Points on a hilly landscape, in no order, each with its height.
A ball rolls from a point to the lowest of its 3 nearest points, and stops where none of them is lower. Distance is the straight distance between rows; heights are no part of it.
(1093) height 658: +1.83	+0.18	-0.52	+2.84	+0.30	+1.36	+0.93	-0.93	-2.39	+0.41	+1.19	-1.25	-0.12	-1.49	+0.46	-2.95	+2.11	+1.19	-0.46	+2.16	-1.12	-2.66	-0.40	-2.16
(856) height 185: -0.51	+0.14	-1.46	-1.78	+1.15	-1.52	-0.01	+1.60	+1.73	+1.68	-0.44	-0.16	-0.84	-1.20	-1.03	+1.65	-0.61	-1.45	-0.21	-1.05	+0.13	+3.09	+0.08	+2.92
(467) height 327: +1.98	-1.01	+0.55	-1.34	+0.75	-1.13	-0.51	-1.03	+1.96	-0.40	-0.22	-0.78	-0.19	+0.37	-1.44	+2.52	-1.63	+0.30	+2.57	-0.76	+1.74	+1.92	+1.93	+4.32
(431) height 121: -1.26	+1.03	-0.91	+4.19	-0.26	+0.63	+0.14	-0.37	-1.87	+0.33	-0.85	-1.17	+1.39	-1.26	-3.46	-1.19	+0.78	+0.73	+0.46	+0.81	-0.79	+1.04	-2.83	-1.16
(18) height 446: -1.58	+0.04	+0.01	+2.61	-0.23	+1.64	+2.80	-2.21	-1.84	-0.99	-0.32	-0.50	+2.56	-0.31	+0.74	-1.33	+0.83	+0.48	+0.99	+2.17	-3.83	-0.82	-1.31	-1.96
(485) height 324: -0.14	-0.43	-0.86	-0.36	+0.32	-0.64	+1.26	+0.68	-0.56	+1.30	-0.19	-0.30	+0.39	+0.49	+2.64	-0.48	-0.33	+0.58	-1.84	+0.62	-1.88	-1.04	-0.06	-0.95
(624) height 569: +0.57	-0.81	-0.82	-0.03	+0.35	-0.46	+1.66	+0.77	+1.52	+0.28	+0.84	-0.66	+0.47	+1.44	+3.68	+0.88	+1.10	-1.37	-1.31	+0.90	-2.55	-3.08	+1.98	-0.07
(1064) height 456: +1.59	-0.86	+1.09	-2.39	-2.15	-0.46	-1.26	-1.39	+0.01	-3.59	-0.17	+2.88	+0.18	+1.91	+0.51	+0.92	-2.58	+2.20	+0.30	-0.67	+2.69	+0.16	+1.29	-1.30
(975) height 282: +0.80	-1.45	+0.85	+0.59	-0.22	-0.56	-2.10	+1.21	+1.08	+0.49	+1.34	-1.71	-1.78	+2.06	+1.77	+1.04	+0.63	+0.69	-0.70	-1.05	+0.18	-1.78	+2.26	+1.49
(165) height 328: -3.93	+0.21	-3.19	-2.38	+1.89	-0.61	+2.18	+0.38	+1.60	+1.01	-0.68	+0.64	+0.66	-1.49	+0.11	+1.16	+2.26	-3.26	+0.22	+0.38	-2.89	+1.22	+0.75	+1.20
(102) height 579: +0.68	+0.63	-1.03	+1.68	+0.08	+0.51	+1.49	+0.32	-1.25	+1.61	-0.10	-0.93	+0.60	-0.55	+0.20	-1.74	+1.46	+0.09	-1.64	+1.04	-0.30	-1.88	-1.62	-1.60
(633) height 314: -0.21	-0.79	+1.09	-0.70	-2.02	+0.29	-1.69	+2.38	+0.14	-2.05	+2.09	-2.56	-1.45	+0.45	+3.38	-0.22	+1.87	+0.46	+0.58	-0.26	-0.21	-4.95	+3.67	-0.89
(87) height 307: +1.84	-1.40	+0.54	-0.51	+0.46	-0.98	-2.08	-0.38	+1.79	+0.42	+0.23	-1.15	-0.92	+1.70	+0.81	+2.13	-1.43	+0.34	+1.05	-1.69	+2.19	+0.87	+1.18	+3.12
(554) height 298: -0.57	-0.25	-0.29	-1.72	-0.42	-1.32	-1.28	+0.12	+1.68	+0.37	+0.51	+0.78	-1.13	+1.26	+0.86	+0.79	-3.38	+1.83	+0.27	-0.14	+0.00	+2.09	-0.10	+0.25
(722) height 253: -1.74	+0.16	-0.64	+4.03	-0.69	+1.70	+1.26	-0.94	-2.03	-0.33	-0.76	-1.34	+1.65	-0.45	-0.89	-1.57	+0.98	+0.66	+0.67	+2.17	-3.27	+0.33	-1.25	-2.53
(423) height 352: -2.24	+1.13	-3.34	+3.12	+0.56	+0.23	+1.02	-0.93	-1.41	-0.32	+0.29	-2.05	+3.46	-1.06	-3.98	+0.96	+4.71	-3.80	+2.02	+0.19	-2.01	-0.56	-0.78	+0.15
(179) height 272: +0.02	-0.93	+1.06	-0.89	-0.45	-0.59	-1.85	+0.93	+0.73	+0.82	+1.11	-0.71	-1.38	+2.03	+2.39	+0.24	-1.36	+0.97	-0.69	-0.57	-0.06	-0.67	+1.18	+0.21
(1098) height 290: +0.21	-1.01	+1.14	+0.21	-0.42	-0.13	-2.64	+2.23	+0.08	-0.24	+1.52	-2.51	-2.00	+2.03	+2.65	+0.42	+1.00	+1.08	-0.36	-0.38	+0.43	-3.31	+2.82	+0.60
(745) height 373: +2.99	-0.28	-0.31	+0.53	+0.43	+0.18	+0.24	+0.75	+0.08	+1.27	+1.47	-0.80	-1.24	-0.19	+0.46	-0.17	+0.51	-1.24	-2.19	+0.03	+2.20	-2.04	-0.96	-0.06
(980) height 309: +0.90	-1.51	+0.74	-1.58	-0.22	-1.22	-1.63	-1.67	+0.84	-1.81	+0.58	+0.81	-0.34	+1.89	+0.53	+2.01	-3.16	+2.70	+2.25	-0.61	+1.18	+1.44	+1.94	+2.04
(841) height 429: +0.02	+0.47	+0.56	-0.29	-0.77	+0.44	+0.14	-0.01	-1.48	+0.67	-0.37	+1.77	-0.64	+0.33	+1.01	-1.46	-2.05	+1.27	-1.68	+0.51	-0.17	+0.27	-1.05	-2.00
(966) height 255: -1.33	-0.06	-1.34	-0.59	+1.31	-0.71	+0.61	+1.24	+0.20	+2.08	-0.44	+0.28	+0.05	-0.88	+0.07	+0.15	-0.14	-1.30	-1.48	+0.18	-0.47	+1.57	-1.70	+0.56
(1065) height 287: -0.02	-1.90	+0.90	+0.07	+1.26	-1.01	-2.22	+1.24	+1.71	+0.58	+0.93	-1.29	-1.96	+1.70	+1.53	+1.32	+0.30	+1.35	-0.45	-0.83	-0.47	-0.76	+2.52	+2.31
(986) height 399: +2.19	+0.26	+1.10	-0.74	-1.32	+0.37	-2.41	+1.16	-0.65	-1.22	+1.94	-0.90	-1.61	+1.10	+2.24	-0.63	-0.50	+0.46	-0.28	-0.19	+2.89	-1.79	+0.36	-1.29
(867) height 316: +0.68	+0.10	+0.23	-1.08	-1.86	+0.52	-0.45	+2.31	-1.36	-0.27	+1.42	-0.85	-1.77	+0.20	+3.14	-1.97	+0.51	+0.88	-1.10	+0.37	+0.08	-3.42	+1.64	-2.26
(371) height 299: -0.35	-0.42	+1.58	-1.34	-1.82	-0.08	-2.60	+2.26	-0.34	-1.34	+1.20	-1.91	-1.63	+1.72	+3.23	-0.37	+0.84	+1.35	-0.02	-0.68	+0.40	-2.47	+2.33	-1.05
(847) height 310: -0.95	-1.75	-1.59	+1.36	+2.06	-0.92	+1.42	+0.79	+3.49	+0.14	+0.11	-0.17	-0.11	-0.13	+0.49	+3.17	+1.61	-1.23	-1.67	-0.91	-1.98	-1.31	+3.81	+2.75
(547) height 306: +1.56	-0.67	+0.20	-0.48	-0.82	-0.35	-1.20	+2.54	+0.02	+0.05	+1.85	-1.46	-2.30	+0.95	+2.28	-0.50	+1.23	-0.31	-0.99	-0.21	+0.82	-3.68	+0.94	-0.51
(877) height 413: +0.19	+0.11	-1.29	+3.44	-0.10	+1.00	+1.73	-0.68	-1.52	+0.03	-0.18	-1.29	+2.03	-1.28	-0.37	-1.34	+1.77	-0.56	-0.64	+2.01	-2.28	-1.52	-1.06	-1.68
(413) height 494: -1.47	+0.11	+1.56	-0.14	-0.65	+0.84	-0.33	-0.63	-1.21	+0.28	-0.74	+1.94	-0.63	+0.55	+1.10	-1.57	-2.42	+1.62	-1.39	+0.44	-2.24	+0.87	-0.82	-3.42
(50) height 107: -2.29	+0.22	+0.14	-0.22	+0.42	+0.65	+0.61	-0.18	-0.39	+1.22	-1.65	+1.60	-0.31	-0.83	-0.73	-0.90	-1.92	+0.95	-1.09	+0.12	-1.37	+2.75	-2.81	-0.46
(396) height 454: +3.24	+1.13	+1.18	+0.86	-0.64	+0.77	+0.14	-0.02	-1.67	+0.49	+0.89	+0.56	-0.60	-0.53	+0.15	-1.81	-0.08	+0.58	-1.29	+0.63	+3.03	-1.21	-2.20	-1.73
(725) height 341: -4.85	+1.12	-2.68	+0.89	+1.74	+0.69	+1.95	-1.42	-0.81	-0.06	-0.32	-0.28	+2.57	-0.79	-2.37	+0.20	+3.74	-2.67	+2.09	+0.42	-3.40	+0.58	-1.04	+0.58
(422) height 394: +1.94	+1.53	+2.35	+1.77	-1.21	+1.50	-0.80	-2.93	-1.56	-0.73	-1.52	+1.89	+0.42	-1.05	-1.80	-1.73	-0.79	+1.67	-0.08	+0.65	+2.11	+0.17	-1.96	-3.25
(49) height 570: -1.14	+0.16	+1.43	-0.09	-1.12	+1.19	+0.83	-0.06	-2.34	-0.57	-0.97	+1.49	-0.49	+0.45	+2.25	-2.19	-0.23	+2.41	-1.00	+1.05	-2.71	-1.22	+0.12	-3.88
(835) height 304: +1.05	+0.33	-1.83	-2.08	+0.41	-1.99	+1.77	+0.23	+0.58	-0.02	-1.19	+0.54	+1.04	-0.88	-3.26	+1.04	-1.45	-1.85	+1.45	-1.26	+2.84	+2.92	-0.40	+2.63
(546) height 308: +2.13	-0.82	-0.19	+0.24	+0.13	-0.66	-1.34	+1.48	+1.34	+1.40	+0.83	-1.57	-1.70	+1.01	+1.19	+0.56	+0.57	-0.26	-1.55	-0.04	+1.10	-1.62	+0.72	+0.98
(583) height 326: -0.98	+0.57	+0.34	+2.12	-0.01	+1.77	+0.71	-0.63	-2.00	+0.35	-1.53	+0.61	+0.68	+0.22	+0.00	-2.05	-0.09	+1.37	-1.13	+1.21	-2.23	+0.34	-2.39	-2.36
(707) height 265: -2.29	+1.91	-1.05	-3.10	+0.22	+0.00	+0.77	-1.05	-0.60	-0.05	-1.31	+2.48	-0.10	-2.27	-3.47	-0.31	-0.53	-1.11	+3.33	+0.11	+0.40	+4.94	-2.50	+1.30
(1041) height 369: -0.43	-0.41	+2.92	-1.21	-2.07	-0.12	-3.74	+0.16	-0.29	-2.54	+1.51	-0.09	-0.98	+2.61	+1.48	-0.12	-1.95	+2.32	+1.85	-0.80	+1.56	-0.18	+2.59	+0.07
(8) height 529: -1.90	-0.23	-1.80	+0.15	+1.04	+0.21	+2.92	-1.39	+0.82	+0.55	-0.03	+0.32	+2.82	-0.73	+1.33	+0.84	+1.40	-2.37	-1.16	+0.70	-3.52	-0.68	-0.23	+0.15
(441) height 219: -0.72	-0.25	-0.69	-2.04	+0.87	-1.50	-0.34	+0.79	+1.79	+1.81	-0.42	+0.05	-1.16	-0.61	+0.08	+1.47	-1.45	+0.46	-0.04	-0.36	-0.55	+2.99	-0.47	+1.70
(866) height 83: -2.20	+1.24	-0.02	-0.69	-0.16	+0.39	+0.78	-1.03	-0.88	+0.40	-1.71	+2.30	+1.32	-1.32	-2.57	-1.33	-1.95	+0.07	+0.14	+0.54	+0.16	+3.76	-3.57	-0.33
(717) height 351: +0.69	-1.52	-0.71	+1.36	+1.57	-1.02	+1.24	+1.37	+2.36	+0.50	+0.72	-0.26	-0.70	+1.05	+1.51	+2.53	+2.00	-1.08	-1.83	-1.10	-2.08	-2.36	+2.99	+1.45
(846) height 389: -0.05	+0.07	+1.44	-2.25	-1.68	-0.43	-1.12	-2.15	+0.18	-1.71	-1.80	+4.05	+0.08	+0.60	+0.67	-0.38	-4.12	+2.09	-0.05	-0.61	-0.14	+1.35	+0.21	-2.40
(533) height 283: +2.49	-1.34	+0.02	-0.36	+0.89	-1.80	-0.26	+0.44	+2.77	+0.50	-0.65	-1.03	-0.23	+0.15	-1.81	+3.21	-0.75	-1.68	+1.12	-2.24	+2.74	+2.18	+1.90	+4.72
(189) height 125: -1.77	+1.65	-0.22	+0.70	+0.51	-0.11	+0.35	-0.97	-0.95	+0.42	-1.62	+0.80	+2.38	-0.94	-4.99	-1.45	+0.08	-1.65	+1.34	-0.70	+1.56	+3.06	-3.46	+0.68
(462) height 286: +0.84	-1.17	+0.97	-1.07	-0.75	-1.45	-1.91	-0.17	+1.68	+0.15	+0.75	-0.09	-1.03	+1.89	+1.28	+1.26	-2.56	+1.63	+0.59	-0.94	+1.65	+1.50	+0.98	+0.97
(383) height 139: -3.77	+0.96	-1.58	-0.83	+1.08	-0.01	+0.80	-0.21	-0.22	+1.09	-1.12	+0.80	+0.76	-0.84	-0.41	-1.22	-0.31	-0.45	+0.09	+1.14	-3.18	+2.70	-2.26	-0.31
(185) height 323: -1.35	+1.63	-1.96	-3.62	+0.66	-1.11	-0.56	+1.27	+1.92	+1.26	-1.06	+1.02	-1.58	-2.95	-1.00	+1.87	-1.22	-0.68	+2.86	-0.47	-0.64	+4.75	+0.18	+1.74
(705) height 104: +0.48	+0.36	-1.20	-0.45	+1.51	-1.35	+0.80	+1.43	+1.16	+2.24	-0.81	-0.59	-0.38	-1.33	-2.02	+1.32	+0.45	-2.65	-1.85	-2.01	+1.69	+1.77	-1.13	+2.02
(596) height 291: -1.09	-0.28	-0.75	-0.47	+0.13	-0.55	+0.53	+0.71	+0.03	+1.28	-0.89	-0.20	-0.69	+0.91	+2.32	-0.99	-0.68	+0.84	-1.81	+0.10	-1.92	+0.07	-0.21	-1.01
(286) height 217: +2.47	+1.66	+2.54	+0.07	-1.47	+1.90	-0.78	-1.80	-1.86	-1.18	+0.83	+1.16	-0.75	-1.10	+0.13	-2.65	+0.14	+1.04	+0.06	+0.22	+2.88	-0.97	-1.29	-3.84
(645) height 247: -3.80	-0.11	-0.95	+1.62	-0.11	+0.75	+1.63	-0.97	-1.21	-0.08	-0.98	+0.26	+1.83	-0.22	-0.58	-1.03	+0.59	-0.08	-0.36	+1.85	-4.22	+0.99	-1.94	-0.94
(257) height 173: -3.54	+1.49	-1.81	-1.15	+1.71	+0.04	+1.19	+0.49	-0.42	+1.88	-1.00	+0.65	-0.12	-2.23	-2.59	-0.35	+1.57	-1.73	+1.08	-0.22	-1.59	+2.33	-2.02	+0.40
(1003) height 357: +0.11	+1.23	-2.61	+4.36	+0.15	+0.99	+1.90	-0.77	-1.43	-0.72	+0.00	-3.21	+3.28	-1.33	-3.59	+0.12	+4.02	-1.72	+1.59	+1.61	-2.44	-0.51	-1.46	-0.28
(969) height 336: -0.19	+0.02	+1.67	-1.42	-1.49	-0.66	-1.61	-0.42	+0.00	-0.96	+0.18	+1.70	-0.68	+1.32	+2.30	-0.61	-3.34	+1.58	-0.39	-0.11	+1.17	+0.15	+0.51	-2.42
(818) height 333: +2.80	-1.48	+0.85	-0.62	-0.29	-0.40	-0.99	-0.64	+0.90	-1.44	+1.28	-0.44	+0.03	+2.16	-0.11	+1.94	-1.45	+0.58	+0.73	-1.41	+3.15	+0.22	+1.27	+2.30
(853) height 423: +1.24	+0.24	+1.80	-0.60	-1.49	+0.54	+0.54	-2.54	-1.53	-1.70	-1.68	+3.33	+1.05	+0.60	-0.61	-1.05	-2.45	+1.36	-0.23	-0.08	+2.07	+0.49	-0.92	-2.62
(442) height 342: +0.26	-1.22	+3.41	-1.32	+0.89	-0.09	-3.48	-2.38	+1.13	-1.84	+1.04	-0.31	+0.29	+2.76	+0.24	+0.84	-1.41	+2.10	+4.13	-0.58	+1.10	-0.42	+2.28	+3.84
(1001) height 374: -0.41	+0.54	+0.49	-1.58	-0.91	-0.86	+0.03	-1.06	+0.09	-0.72	-1.30	+2.84	-0.31	+0.63	+0.90	-0.55	-3.16	+1.22	-0.50	-0.09	+0.99	+1.88	-1.26	-1.56
(938) height 614: +0.14	-0.26	+0.36	+0.01	-0.61	+0.76	+2.12	-0.53	-1.51	-0.40	+0.27	+0.08	+0.59	+0.83	+3.83	-1.65	+0.21	-0.05	-0.60	+1.67	-3.24	-2.49	+0.93	-2.31
(259) height 245: +0.09	-0.72	+0.06	-0.53	+1.52	-1.14	-1.02	+1.06	+3.27	+1.38	-0.59	-0.88	-2.04	-0.75	-1.76	+2.34	+0.78	-1.21	+0.19	-1.66	+0.50	+2.84	+2.20	+4.13
(210) height 558: -0.16	+0.19	-0.11	+1.70	-1.00	+2.05	+2.30	-1.34	-2.83	-1.12	-0.42	-0.24	+1.14	+0.37	+1.69	-2.28	+0.56	+1.02	+0.32	+1.86	-3.47	-1.61	-0.26	-3.36
(825) height 481: -0.20	+0.64	+1.55	+2.69	-0.85	+1.94	+1.27	-0.87	-3.19	-0.88	-0.70	+0.23	-0.01	-0.09	+0.99	-2.68	+0.30	+1.79	-0.01	+1.41	-2.44	-0.92	-0.33	-3.63
(789) height 256: -1.49	-1.06	-1.54	+0.02	+2.06	-0.85	-0.10	+2.18	+3.40	+1.60	-0.61	-0.82	-1.52	-0.77	-0.09	+3.11	+1.67	-0.60	-0.37	-0.86	-1.70	+0.74	+3.26	+2.90
(335) height 671: +0.12	+0.56	-1.57	+1.57	+1.26	+0.15	+1.83	+1.34	-0.14	+2.50	-0.05	-0.71	+0.64	-0.88	-1.09	-0.46	+1.66	-1.80	-2.48	+0.15	-0.37	-1.32	-1.22	-0.01
(1026) height 300: +0.46	-0.97	+1.71	-2.02	+2.86	+0.53	-2.43	-1.28	+2.84	+0.82	-0.15	-0.85	-0.87	-0.62	-0.87	+1.85	-1.08	+1.29	+3.03	-0.73	+0.24	+1.86	+2.43	+5.82
(180) height 205: -1.90	+1.73	-0.63	-1.97	+0.63	-0.40	+1.01	-0.39	-0.37	+1.28	-0.90	+1.46	+0.62	-2.31	-3.43	-0.31	-0.08	-2.20	+1.40	-0.19	+0.80	+4.00	-2.92	+1.42
(774) height 386: +2.39	-0.68	-1.13	+1.80	+1.54	-0.10	+0.78	+1.81	+1.64	+1.02	+1.12	-0.94	-0.90	+0.32	+0.42	+1.94	+2.03	-1.30	-2.76	-0.80	+0.05	-3.30	+1.25	+1.18
(274) height 280: -2.40	+0.41	-2.36	-0.72	+2.22	-0.46	+2.44	+0.74	+0.67	+1.02	-0.83	-0.11	+2.03	-2.02	-1.32	+0.40	+3.67	-3.32	-0.38	+0.46	-2.13	-0.20	+0.22	+1.36
(1113) height 132: +0.64	+0.62	-1.36	+5.27	-1.34	+1.71	+1.60	-1.76	-2.70	-1.89	+0.32	-2.03	+0.75	-1.41	-1.59	-1.43	+1.84	+1.15	+1.59	+1.85	-2.76	-0.75	-0.31	-3.61
(1092) height 474: +0.51	-1.41	+2.03	-2.80	-2.71	-0.26	-2.44	-1.56	+0.25	-4.09	-0.11	+2.36	-0.32	+2.42	+0.89	+0.85	-2.96	+2.69	+1.64	-1.10	+2.04	-0.58	+3.13	-0.99
(657) height 274: -0.31	-0.81	+1.15	-0.32	+2.32	-0.31	-2.43	+0.24	+2.96	+1.60	+0.17	-1.11	-1.78	-0.25	-0.27	+1.64	-0.49	+1.33	+2.27	-0.65	-0.40	+1.61	+2.08	+4.64
(932) height 252: +0.53	+0.15	-1.07	-2.28	+0.77	-1.94	+0.18	+0.47	+2.57	+0.53	-1.00	-1.06	-0.91	-1.92	-2.14	+2.40	-0.65	-2.41	+1.75	-1.08	+1.84	+3.88	+1.00	+3.43
(699) height 250: -0.16	-1.07	-0.26	-1.18	+0.19	-0.84	-0.56	+1.25	+0.79	+1.74	+0.03	-0.48	-0.96	+0.54	+1.81	+0.59	-0.87	+0.53	-1.28	+0.05	-0.46	+0.42	-0.59	+0.29
(387) height 191: -0.07	+0.58	+0.41	+1.99	+0.04	+0.88	+0.52	-0.96	-1.46	+0.42	-1.08	+0.78	+0.53	-0.64	-1.23	-2.01	-0.70	+1.05	-0.94	+0.71	+0.13	+0.34	-2.48	-2.22
(589) height 229: -1.42	-0.68	-1.04	-1.55	+0.97	-1.71	-0.82	+1.64	+2.86	+1.75	-0.41	-0.41	-1.18	-1.55	+0.16	+2.29	-0.03	+0.43	+0.20	-0.65	-2.13	+2.38	+1.72	+2.96
(212) height 160: -1.36	+2.08	-0.49	-1.00	+1.15	-0.77	+0.91	+0.40	-0.70	+2.23	-1.19	+0.14	+1.16	-2.40	-3.84	-0.74	+1.16	-2.83	-0.34	-1.04	+1.31	+2.42	-1.98	+1.70
(225) height 296: +1.00	+0.25	+1.12	-1.05	-1.16	-0.91	-1.54	+0.43	+0.56	-0.11	+0.04	+0.54	-1.03	+1.28	+1.57	-0.29	-2.13	+1.62	-0.66	-0.45	+1.15	-0.44	-0.13	-1.07
(675) height 370: +1.06	-0.84	+3.06	-0.11	-1.45	+0.50	-3.69	+0.18	+0.05	-2.93	+1.95	-1.06	-1.39	+2.02	+0.90	+0.50	-0.14	+0.91	+1.87	-0.68	+2.62	-1.66	+2.17	+1.62
(991) height 468: +0.21	-0.18	-1.08	+0.66	+0.97	+0.23	+2.34	-0.10	-0.21	+0.82	+0.24	-0.39	+1.73	+0.14	+2.10	-0.54	+1.42	-0.36	-1.21	+1.55	-2.03	-2.60	-0.02	-0.56
(953) height 343: +1.72	-1.09	+0.45	+0.41	+1.09	-0.31	-0.66	+1.45	+2.48	+1.66	+0.69	-1.26	-1.24	+0.42	-0.25	+1.89	+0.15	-0.83	-1.19	-1.47	+1.42	-0.01	+0.25	+2.85
(777) height 349: -2.27	+1.19	-3.03	+3.98	+0.00	+0.42	+1.71	-1.11	-1.03	-0.94	-0.18	-2.37	+3.54	-0.16	-3.40	+0.52	+4.06	-2.98	+2.48	+0.13	-3.19	-0.09	-1.15	-0.56
(447) height 361: -0.78	-0.57	+3.89	-1.16	-1.13	+0.29	-5.37	+0.17	+0.19	-1.93	+1.28	-1.76	-0.74	+2.35	+1.70	-0.56	-0.69	+2.18	+2.25	-1.14	+1.63	-1.57	+2.56	+1.65
(251) height 417: +2.96	-1.15	+2.56	-1.64	-3.23	+0.51	-2.52	+0.37	-0.22	-4.35	+2.64	-0.78	-0.91	+1.25	+0.26	+0.54	-0.90	+0.02	+2.02	-1.05	+4.04	-2.07	+1.69	+0.47
(575) height 204: -2.51	+1.14	-1.56	-0.09	+1.41	-0.25	+0.77	+0.60	-0.76	+2.14	-0.92	-0.18	+0.86	-1.58	-2.37	-0.14	+2.24	-1.89	-0.78	-0.03	-0.30	+1.20	-1.92	+1.06
(359) height 466: +3.15	-0.64	+0.38	-1.60	-2.45	+0.84	+0.14	-0.95	-1.17	-4.26	+0.37	+1.68	+0.32	+1.77	-0.05	+0.45	-1.04	+1.09	+1.23	-0.55	+4.56	-1.82	+0.96	-1.29
(1116) height 414: +1.70	-0.63	-1.71	+2.05	+1.99	+0.36	+2.28	+2.39	+2.01	+0.68	+1.28	-0.08	+0.28	-0.95	-0.78	+2.16	+2.94	-2.98	-3.14	-0.94	+0.40	-4.12	+1.20	+1.40
(415) height 437: +2.37	+0.02	+1.76	-0.95	-1.83	+1.24	-2.15	+2.49	-0.28	-2.22	+3.50	-2.33	-3.23	-0.52	+1.77	-0.82	+1.36	-0.34	+0.48	-0.11	+2.25	-2.94	+1.48	-0.80
(971) height 577: +0.99	+0.23	+0.80	+0.78	-0.61	+1.23	+0.52	-0.21	-2.54	-0.02	+0.36	+0.07	-0.43	-0.43	+1.73	-2.92	+1.32	+1.05	-0.78	+1.61	-0.67	-2.28	+0.32	-3.40
(869) height 268: +1.22	+1.14	+0.12	+1.89	-0.18	+0.84	+0.42	-1.25	-1.57	+1.20	-0.19	+0.00	+0.51	-1.11	-1.72	-1.56	-0.45	+0.11	-1.01	+1.28	+1.95	-0.25	-2.88	-1.59
(809) height 262: -0.39	+0.62	-1.11	-2.19	+0.17	-0.79	+1.60	-0.22	+0.63	+0.35	-1.21	+1.75	+0.88	-1.22	-2.10	+0.02	-2.00	-1.10	+1.16	-0.54	+1.61	+3.56	-1.94	+1.25
(564) height 363: -1.28	+0.87	-2.19	+0.85	+2.36	-0.06	+2.71	+0.31	+0.93	+0.90	+0.09	+0.57	+2.83	-1.53	-1.41	+1.18	+3.69	-4.41	-1.46	-0.10	-1.50	-1.84	+0.10	+1.55
(1005) height 318: -2.88	+0.33	-1.60	+2.23	+1.16	+1.06	+1.76	-0.39	-1.51	+0.77	-1.06	-0.59	+2.12	-1.05	-1.47	-0.44	+1.80	-1.25	+0.09	+1.16	-2.94	+0.09	-1.88	-0.38
(193) height 106: -0.67	+1.58	+0.21	+1.09	+0.25	+0.22	+0.29	-1.03	-0.54	+0.74	-1.38	+0.89	+1.82	-1.06	-2.81	-1.04	-0.66	-0.07	+0.20	+0.46	+1.64	+2.04	-3.62	-0.73
(945) height 418: +2.39	+0.29	+1.52	-1.18	-1.94	+0.17	-0.66	-1.32	-1.01	-1.61	+0.33	+2.07	+0.19	+0.66	+0.41	-0.41	-1.96	+1.12	-0.34	-0.23	+3.38	-0.58	-0.43	-2.07
(740) height 397: +0.87	-0.72	-1.39	+0.71	+1.24	-0.33	+1.21	+1.96	+1.43	+1.79	+0.17	-1.16	-0.50	+0.47	+1.72	+1.67	+1.25	-1.44	-2.27	-0.61	-0.78	-2.05	+0.78	+0.80
(1107) height 393: +1.91	-0.94	-0.36	-1.64	-0.64	-1.01	+1.40	-1.37	+0.22	-1.27	-0.52	+1.72	+0.44	+1.30	-0.83	+1.07	-3.07	+0.70	-0.26	-0.58	+3.03	+1.33	-0.80	+0.81
(1032) height 551: -0.47	+0.72	+2.81	+0.04	-1.32	+0.93	-1.04	-0.41	-1.98	-0.77	-0.18	+2.02	-1.30	-0.04	+1.26	-2.13	-0.95	+1.64	-0.86	+0.12	+0.49	-0.14	+0.05	-4.03
(578) height 412: +1.93	+0.63	+0.97	+1.26	-0.87	+0.26	+0.60	-2.31	-1.27	-1.02	-1.80	+2.37	+1.67	-0.54	-1.92	-0.57	-1.24	+1.01	-0.25	+0.71	+3.09	+1.06	-2.29	-1.86
(550) height 627: +2.38	+0.26	-0.10	+0.87	+0.01	+1.30	+1.54	+0.14	-1.29	+0.24	+1.77	-0.95	+0.17	-0.21	+1.88	-2.05	+1.81	+0.03	-1.13	+1.34	-0.52	-3.46	+0.03	-2.25
(576) height 344: +1.29	-0.07	+1.67	-1.21	-1.87	-0.28	-1.97	+0.42	-0.82	-1.82	+1.14	+0.79	-1.70	+1.60	+2.63	-0.71	-1.41	+1.66	-0.04	-0.60	+2.23	-0.48	+0.33	-1.73

Where does a ball stop that starts at each point below?
(846) => (699)
(413) => (699)
(359) => (462)
(165) => (866)
(1064) => (699)
(1032) => (699)
